Points, in no order, along strands that fork, close into loops and pass close to each other.
In the rows, zero is written as 128.
Points whose rows are less than 114 apart are linked; no others are. Some points are linked to none.
Q540: [ 70 158 156 129 161 155 109 133  93 144 112 152 156  94 147 104 113 128
 101 135 160]
Q943: [144  86 131  87  88  72 133 129 154 150 139 166 123 147  95 149 141  86
 194 151 135]
Q596: [112 121 133 159 135 138  88 112 111 120 129  95 122 130 136 175 104  99
  83 136 193]
Q821: [119 120 195 165 152 180 112 155 147 134 150 169 198 137 185 122 121 154
 107  95 161]
Q808: [127 113 156 120 145  73  82 127 156 131  34 107  98 133 134  88 129 107
 141 130 144]
Q337: [123  90 138 115 150  92 171  99 161 153 105 182 176  96 103 137 160 126
 158 181 126]
Q829: [138  94 106 135 121 100 123  95 161 125 139  48 113 182 121 128 154 117
  75  94 110]
Q604: [125 151 152 134 125 164 122 126 140 113  68 162 105 137 119 162 119 161
 144 154 109]
Q446: [ 78 130 136 102 162 135 133 134 145 174 178 135 198 118 154 118 137 143
 126 136 150]
Q778: [150 156 150 152 131 113 133 161 139  99 132 182 170  77 175 139 125 131
 181  98 164]
Q644: [146 134 114  89 101 132 121 148 157 136 107 106  91 151 137  90 128 186
 167  92  92]
Q527: [125 132 129 133 121 151 145 150 177 127 140 154 175 132 156 139 138 108
  88  77  87]
Q673: [129 111 102 148 101 133 129 118 155 143 164  77 130 156 128 133 153  95
  47  47 119]
Q537: [135 120 133 128 159 131 143 107  79 150 153  97  86 106  98 170 133 127
  88 186 106]
Q261: [103 169 106 133 132 158 139 102 184 171 145 143 146 193 136 158 147 130
 132  98  72]
Q597: [ 91 109 132  96 139 122 144 120 136 149  88 152 150 152  92  53 141 111
 136 166  83]
Q453: [141 110 107 171 160 102 124 125 167  82 124 104 170  47 174 124 104 148
 123 143 199]
Q948: [128 159 130 137 125 151 102 100  74 174 158  96  74 151 121 164 147 143
 121 101 147]
Q379: [128 119  94  93 144  79 146 124 173 127 150  85 146 123 142 130 131 120
 129 140  99]
Q475: [160 177 104 162 116 109 168 124 123  66 129 138 155  87 121 141 147 109
 173  94 119]
Q666: [120 143 122 137 120 157  96 149 169 119  99  76  97 142 156 133 119 155
  84  79 125]
Q38: [116 183 137 178 161 161 135 126 147 133 155 174 188 155 154 189 129 101
 130 107 116]
Q53: [143  90 127 118 105  75 166 109 146 129 118 164 159 122  80 142 167  89
 173 156 129]
Q130: [123 130 134  68 139  88 109 140  69 181 159 118  88 118 107  82 144 118
 168 155 120]
Q953: [182 167 116 147 130 106 132 133  90  94 111  57  56  96 144 170 123 138
 163 135 108]
Q863: [162 129  98 164 147  88 127 127 161  61  82 109 138  53 159 119 100 152
 159 153 163]
Q947: [141 117 150 109 133  77 111 153 149 142  67 122 107 133 108  91 125 128
 188 157 156]
Q988: [117 100 157 130 130  96 103 113 186 113  50 114 108 148 137 116 137  98
  99 112 135]
Q129: [156 102 135 156 152  88 144 104 105  93  95 116 123 126  88 155 109 124
 158 218 142]
Q885: [125 149 116 143 129 155 132 126 189 126  90  80 119 163 148 120 151 144
  77  84  73]
Q126: [101 117 126  63 149 105 115 154 110 162 128 113 111 100 136  66 115 118
 126 168 124]
Q578: [ 99 139 138 114 125 134 158 142 111 128 168 144 203 138 125  92 140 153
 142 119 133]
Q128: [104 175  99 144 101 182 131 161  94 103 183  86 132 122 143 125 108 124
  87  74 127]
Q993: [158 157  96 155 113 114 165 111 100  96 131 121 117  79 106 167 155 119
 132 135  92]
Q667: [107 119 122  94 145 100 127 152 139 105  88 154 137  74 127  77  96 121
 124 181 133]
Q622: [118 162  73  86 139  91 148 150 137 108 169  92 143  89 140 111 122 104
 127 143 100]
Q765: [129 146 110 167 174 131 136 101  92 138 143  90 119  66 124 176 124 110
  92 175 141]
Q421: [107 126 137 118 132 151 124 160 158 165 133 127 103  61 158 152 130 137
  82 114 124]
Q271: [108  94 106  82 103 190  90  92 140 178 130 169 108 186 146  51 128 123
  83  94  98]
Q107: [144 172 104 170 105 119 156 130 105  50 137 129 160  84 153 127 117  86
 141  75 141]
Q221: [120 150 129 138  92 190 128 136  69 104 139 147  98 130 104 152 118 154
 104 126 110]
Q3: [ 63 178 123 110 159 141  99 121 106 156 132 151 140 142 136 101 125  84
  95 133 122]
Q990: [134 127 131 129 133 111 145 102  78 139 132  72 106 129  82  95 174 163
 137 137 111]
Q450: [109 110 123  91 120 126 154 135 104 136 124 134 144 168  63  41 119 138
 137 167  98]
Q62: [126  85 127  92 108 165 130 110 133 150 142 104  94 170 121 102 122 188
  97 132 104]
Q323: [ 86 141 179 156 156 168 104 142 130 158 131 141 168 113 168 127 129 148
  86  91 175]
Q836: [119 117 115 112 110 108 121 129 164  90 129 147 146 179 127 166  95  88
 119 148 123]
Q884: [ 99 128 119  82 121 133 139 134 154 139 106 162 139 137 132  81 139  98
 131 131  72]
Q675: [104 155 110 150 113 194 129 129  80 117 167 116 135 143 115 144 107 125
  78 114 129]
Q744: [141  88 117 128 136 123 169 122 145 115 163  95 176 108 121 173 125 175
 133 164 157]
Q797: [131 170 121 143 144 136 121 144 105  83  72 134 116 107 134 137  83 147
 155 179 139]
Q300: [147 104 124 105 104  90 114  99  89 134 145 135  74 156  98 163 145  90
 128 146 121]
Q69: [130  79 134 102  85 170 150 139 149 114 138 122 125 149 124 115 125 208
 101 113 109]
Q327: [148 136 101  86  97 123 143 140 131 149 141 120  94 166  97  69 137 163
 192 116  90]
Q203: [117 154 133 132 114 157 146 126 143 128 168 186 175 200 142 164 123 124
 152  98 106]
Q6: [166 108 138  78  84 131 102 173 110 116 127 118  46 133 127 145  92 167
 156 148 136]
Q692: [119  99 178 118 105 150 144 147 113 139 110 220 157 123 112 104 157 155
 151 120 124]
Q915: [117 146 104 124 138  88 146 134 101 107 158 116 152  76 125 109 138 114
 148 153 150]
Q489: [131  93 141 121 116 100  94 105 118 140 132 121  92 135 124 185 116  83
  88 149 169]
Q887: [155 144 145 185 129 164 145 178 151 111 173 166 181  49 190 176 124 136
 107  79 134]
Q918: [161 139 184 178 148 173 149 183 156 116 167 189 189 114 210 153 114 146
 113  98 118]
Q913: [156 108 159 113 139  74 105 146  97 135 103 108  80  97 105 111 119 131
 190 166 175]
Q804: [129 152 125 148 123 165 132 170 120 138 166 142 130  53 170 189 140 134
 113  88 151]
Q223: [139 115 161 140 115 116 124 146  75 119  88 112 117 101 104 104 116 178
 185 158 195]
Q857: [137 119 144  95  71  94 105 165 118 122 119 169  85 112 130 127 139  86
 143  90 158]
Q148: [ 93 170 107 198 191 152 135 117 102 138 174 133 196  77 136 128 118  82
  72 121 154]
Q91: [ 87 146 120  84 143 135  91  97 105 185 150 126 116 182 133  70 146 107
 115 109 131]
Q86: [126 179 104 148 172 135 137 122  85 110 110 103 118  65 121 122 104 158
 175 192 127]
Q746: [118 148 112 161 147 118 156 107  68 114 156 114 177  60 128  96 136 137
 153 146 176]
Q896: [164 116 130  92 112  79  81 143 113 153  92 106  49 161 107  41 130 112
 164 104 117]
Q477: [116 176  91 161 118 145 129 138  88  59 150  88 145 122 158 116  90 103
 118  87 156]
Q102: [149 146 141 118 148 117  82 100  64 163 146  83  47 165 117 121 138 145
 128 103 116]
Q870: [125  96 170 136 132 152 123 170 158  88 106 184 184 123 166 113  98 154
 123 128 150]
Q999: [169 141 144 121 117 133 108 139  96 120 126 100  41 110 135 185 118 145
 140 133 113]
Q978: [140 107 157 150 113 126 126 113  58 123 123 101 112 103 122 151 130 156
 145 153 198]
Q135: [154 163 133 162 132 106 118 155 158  77  86 148 156  75 167 130  99 151
 193 129 188]
Q175: [146  74  99 126 127  97 151 132 150  87 156 119 172  66 142 148  98 155
 130 180 178]
Q448: [100  98 141 130 148 114 105  95 191 149  81 122 153 171 155 117 145 102
  91 107 131]
Q992: [125 138 128  75 139 107  92 110  87 193 159 112  68 162 122  90 146 130
 152 119 115]
Q651: [122 126 158 166 135 109 148  96 108 105 104 170 201 167  94 122 143 118
 141 148 151]
Q372: [ 90 101 133 101 171 112 157 117 154 162 140 164 211  93 143 106 147 118
 115 158 131]
Q252: [146  85 156 120  70 157 170 148 119 111  94 190 121 122  72 103 147 163
 152 131  97]
Q439: [128 157 143 171 117 146  96 161 140 147 138 121 106 101 150 189 144 106
  93  42 156]
Q146: [117  94 167 113 118 124 137 153 123 134 107 192 171 107 100  89 128 136
 165 157 171]
Q377: [120 109 147 137 124 124 133 111 149  93 105 161 183 195 108 131 116 103
 128 139 147]
Q21: [102 181 102 136 157 144 152 136 137  98 167 107 214 149 144 110 106 139
 135 115 131]
Q137: [127 103 102 103 133  90 146 116 173 144 139  54 126 158 132 106 153 141
 115 110  97]
Q32: [123 165  86 106 122 132  96  86 148 160 144 138  95 218 135 141 124 107
 143 101  90]
Q900: [135 100 130 166 132 124 152  89 139 179 150  90 112 127  98 189 192 132
  86 119 114]
Q485: [120 138 102 190 116 169 109 150 153 143 140  88 125 141 126 167 136  90
  60  31 125]
Q360: [140 124 124 169 149  90 150  85  94  99 103 134 179 111  81 134 132 119
 156 192 160]
Q428: [165 184  93 155 130 111 123 141 110  77 128  94  76  62 162 189 102 110
 155 133 142]
Q987: [141 138 134 156 138 106 155 147 168  85 137 195 195 102 159 134 138  76
 108 102  97]
Q695: [127 111 118 100 127 163 147 102 130 169 150  65  88 147 109 115 149 183
  81 125  63]
Q29: [132 101 128  69 102 147  93 143 138 133 105 148  51 158 131 124  91 141
 148 159 121]
Q127: [151 161 131 191 145 123 148 125 144  88 150 182 199 125 153 187 133  65
 107  98 120]
Q339: [155  93 121  99 159 136 137  97  97 164 162  88  70 152  99 147 147 145
 107 169  48]
Q776: [132 124 100 202 168 140 153 109 131 154 158 118 159  45 124 195 147 109
  86 150 160]
Q868: [115 132 117 152 127 169 137 120 199 154 117 120 141 159 145 157 146 125
  76  83  70]
Q445: [150  97 108 128 126  90 139 120 147  72 115 105 119 145 114 171  93 112
 129 189 139]
Q972: [101  93 145 102 117 173 120 104 155 186 134 203 146 174 147  62 157 101
  97  96  96]
Q901: [153 116 138  88 128  98  79 147 107 143  85 116  22 144 125  64 117  89
 123 117  91]
Q676: [142 105 107  90  96 139 141 138 122 130 125 141 106 188  71  72  99 135
 173 167  90]
Q718: [120  90 129  93  88 111 130 115 146 157 160 177 135 177 116 106 154  96
 164 101 130]
Q713: [123 118 135 104  78 162 146 160 102  97 104 169  91 117  94  93 113 154
 115 131  96]
Q704: [ 95  88 140 105 116 157 122  93 144 181 170 189 167 188 129 111 157 100
 114 116 113]
Q9: [130  89 124 147 138 126 160  93 136 139 161  67 158 131 106 195 149 149
  99 162 147]
Q384: [141 110 104  98 112 122 102  85 118 150 154 127  83 206 109 146 125  99
 123 139 105]
Q969: [128 125 125 121 157  93 144 119 169 131  75 174 151  93 111 116 129 122
 156 203 117]
Q270: [125 169 152 128 112 112 109 156 121 116 107 176 113  83 138 147 139 117
 159 101 150]
Q239: [168 108 132  93 133  78 101 148 155 157  92  97  76 177  98  83 115 119
 199 145 110]
Q101: [ 91 195 110 119 148 137 116 134 132 115 147 105 155 180 151 115 108 140
 142 100 129]
Q791: [166 117 156 132 139 119 115 106  67 136 112  88  55 168  79 116 135 167
 159 149 111]
Q752: [112 161 107 169 174 151 144 107  87 100 125 119 179  63 144  89  95 160
 160 170 173]
Q35: [131 151 128 151 130 138 117  97 119 197 157 115  81 149 109 208 164 114
 114 112 123]
Q732: [146  95 155 101 116 130  79 117 127 133  78 139  35 160 127 131 110 119
 108 140 106]
Q611: [125 168 114 109 105 135  99 174 146  95 115  97 124 166 151  86 103 160
 168  81 141]
Q33: [128 119 143 187 125 163 133 115  85 131 154  92 133 105 129 191 121 145
 110 108 194]
Q215: [136  95 146 123 105 150 154 161 164  83 100 147 153 113 139 120 107 175
 127 128 132]
Q41: [123 116 139 113 103 158  78 141 180 130  82 142  58 149 167 154 102 122
  86 101 128]
Q494: [137 113 110 132 105 125 174 110 113 102 134 111 138 132  92 132 153 139
 118 133  94]

A piece is two or more points that can be reached from each other along the links. Count, over all rows, the pieces, the separate loops (a circle has one, a figure eight two, a Y none), the forks (points with three links) and the tips (points with one).
pieces: 3
loops: 3
forks: 9
tips: 9

A fork is a point with three links, a tip a point with one. Leave the first point through the second and follow the links. Name the first fork or tip that comes.
Q337, Q53: Q271
Q33, Q596: Q261
Q175, Q744: Q102
Q791, Q990: Q146
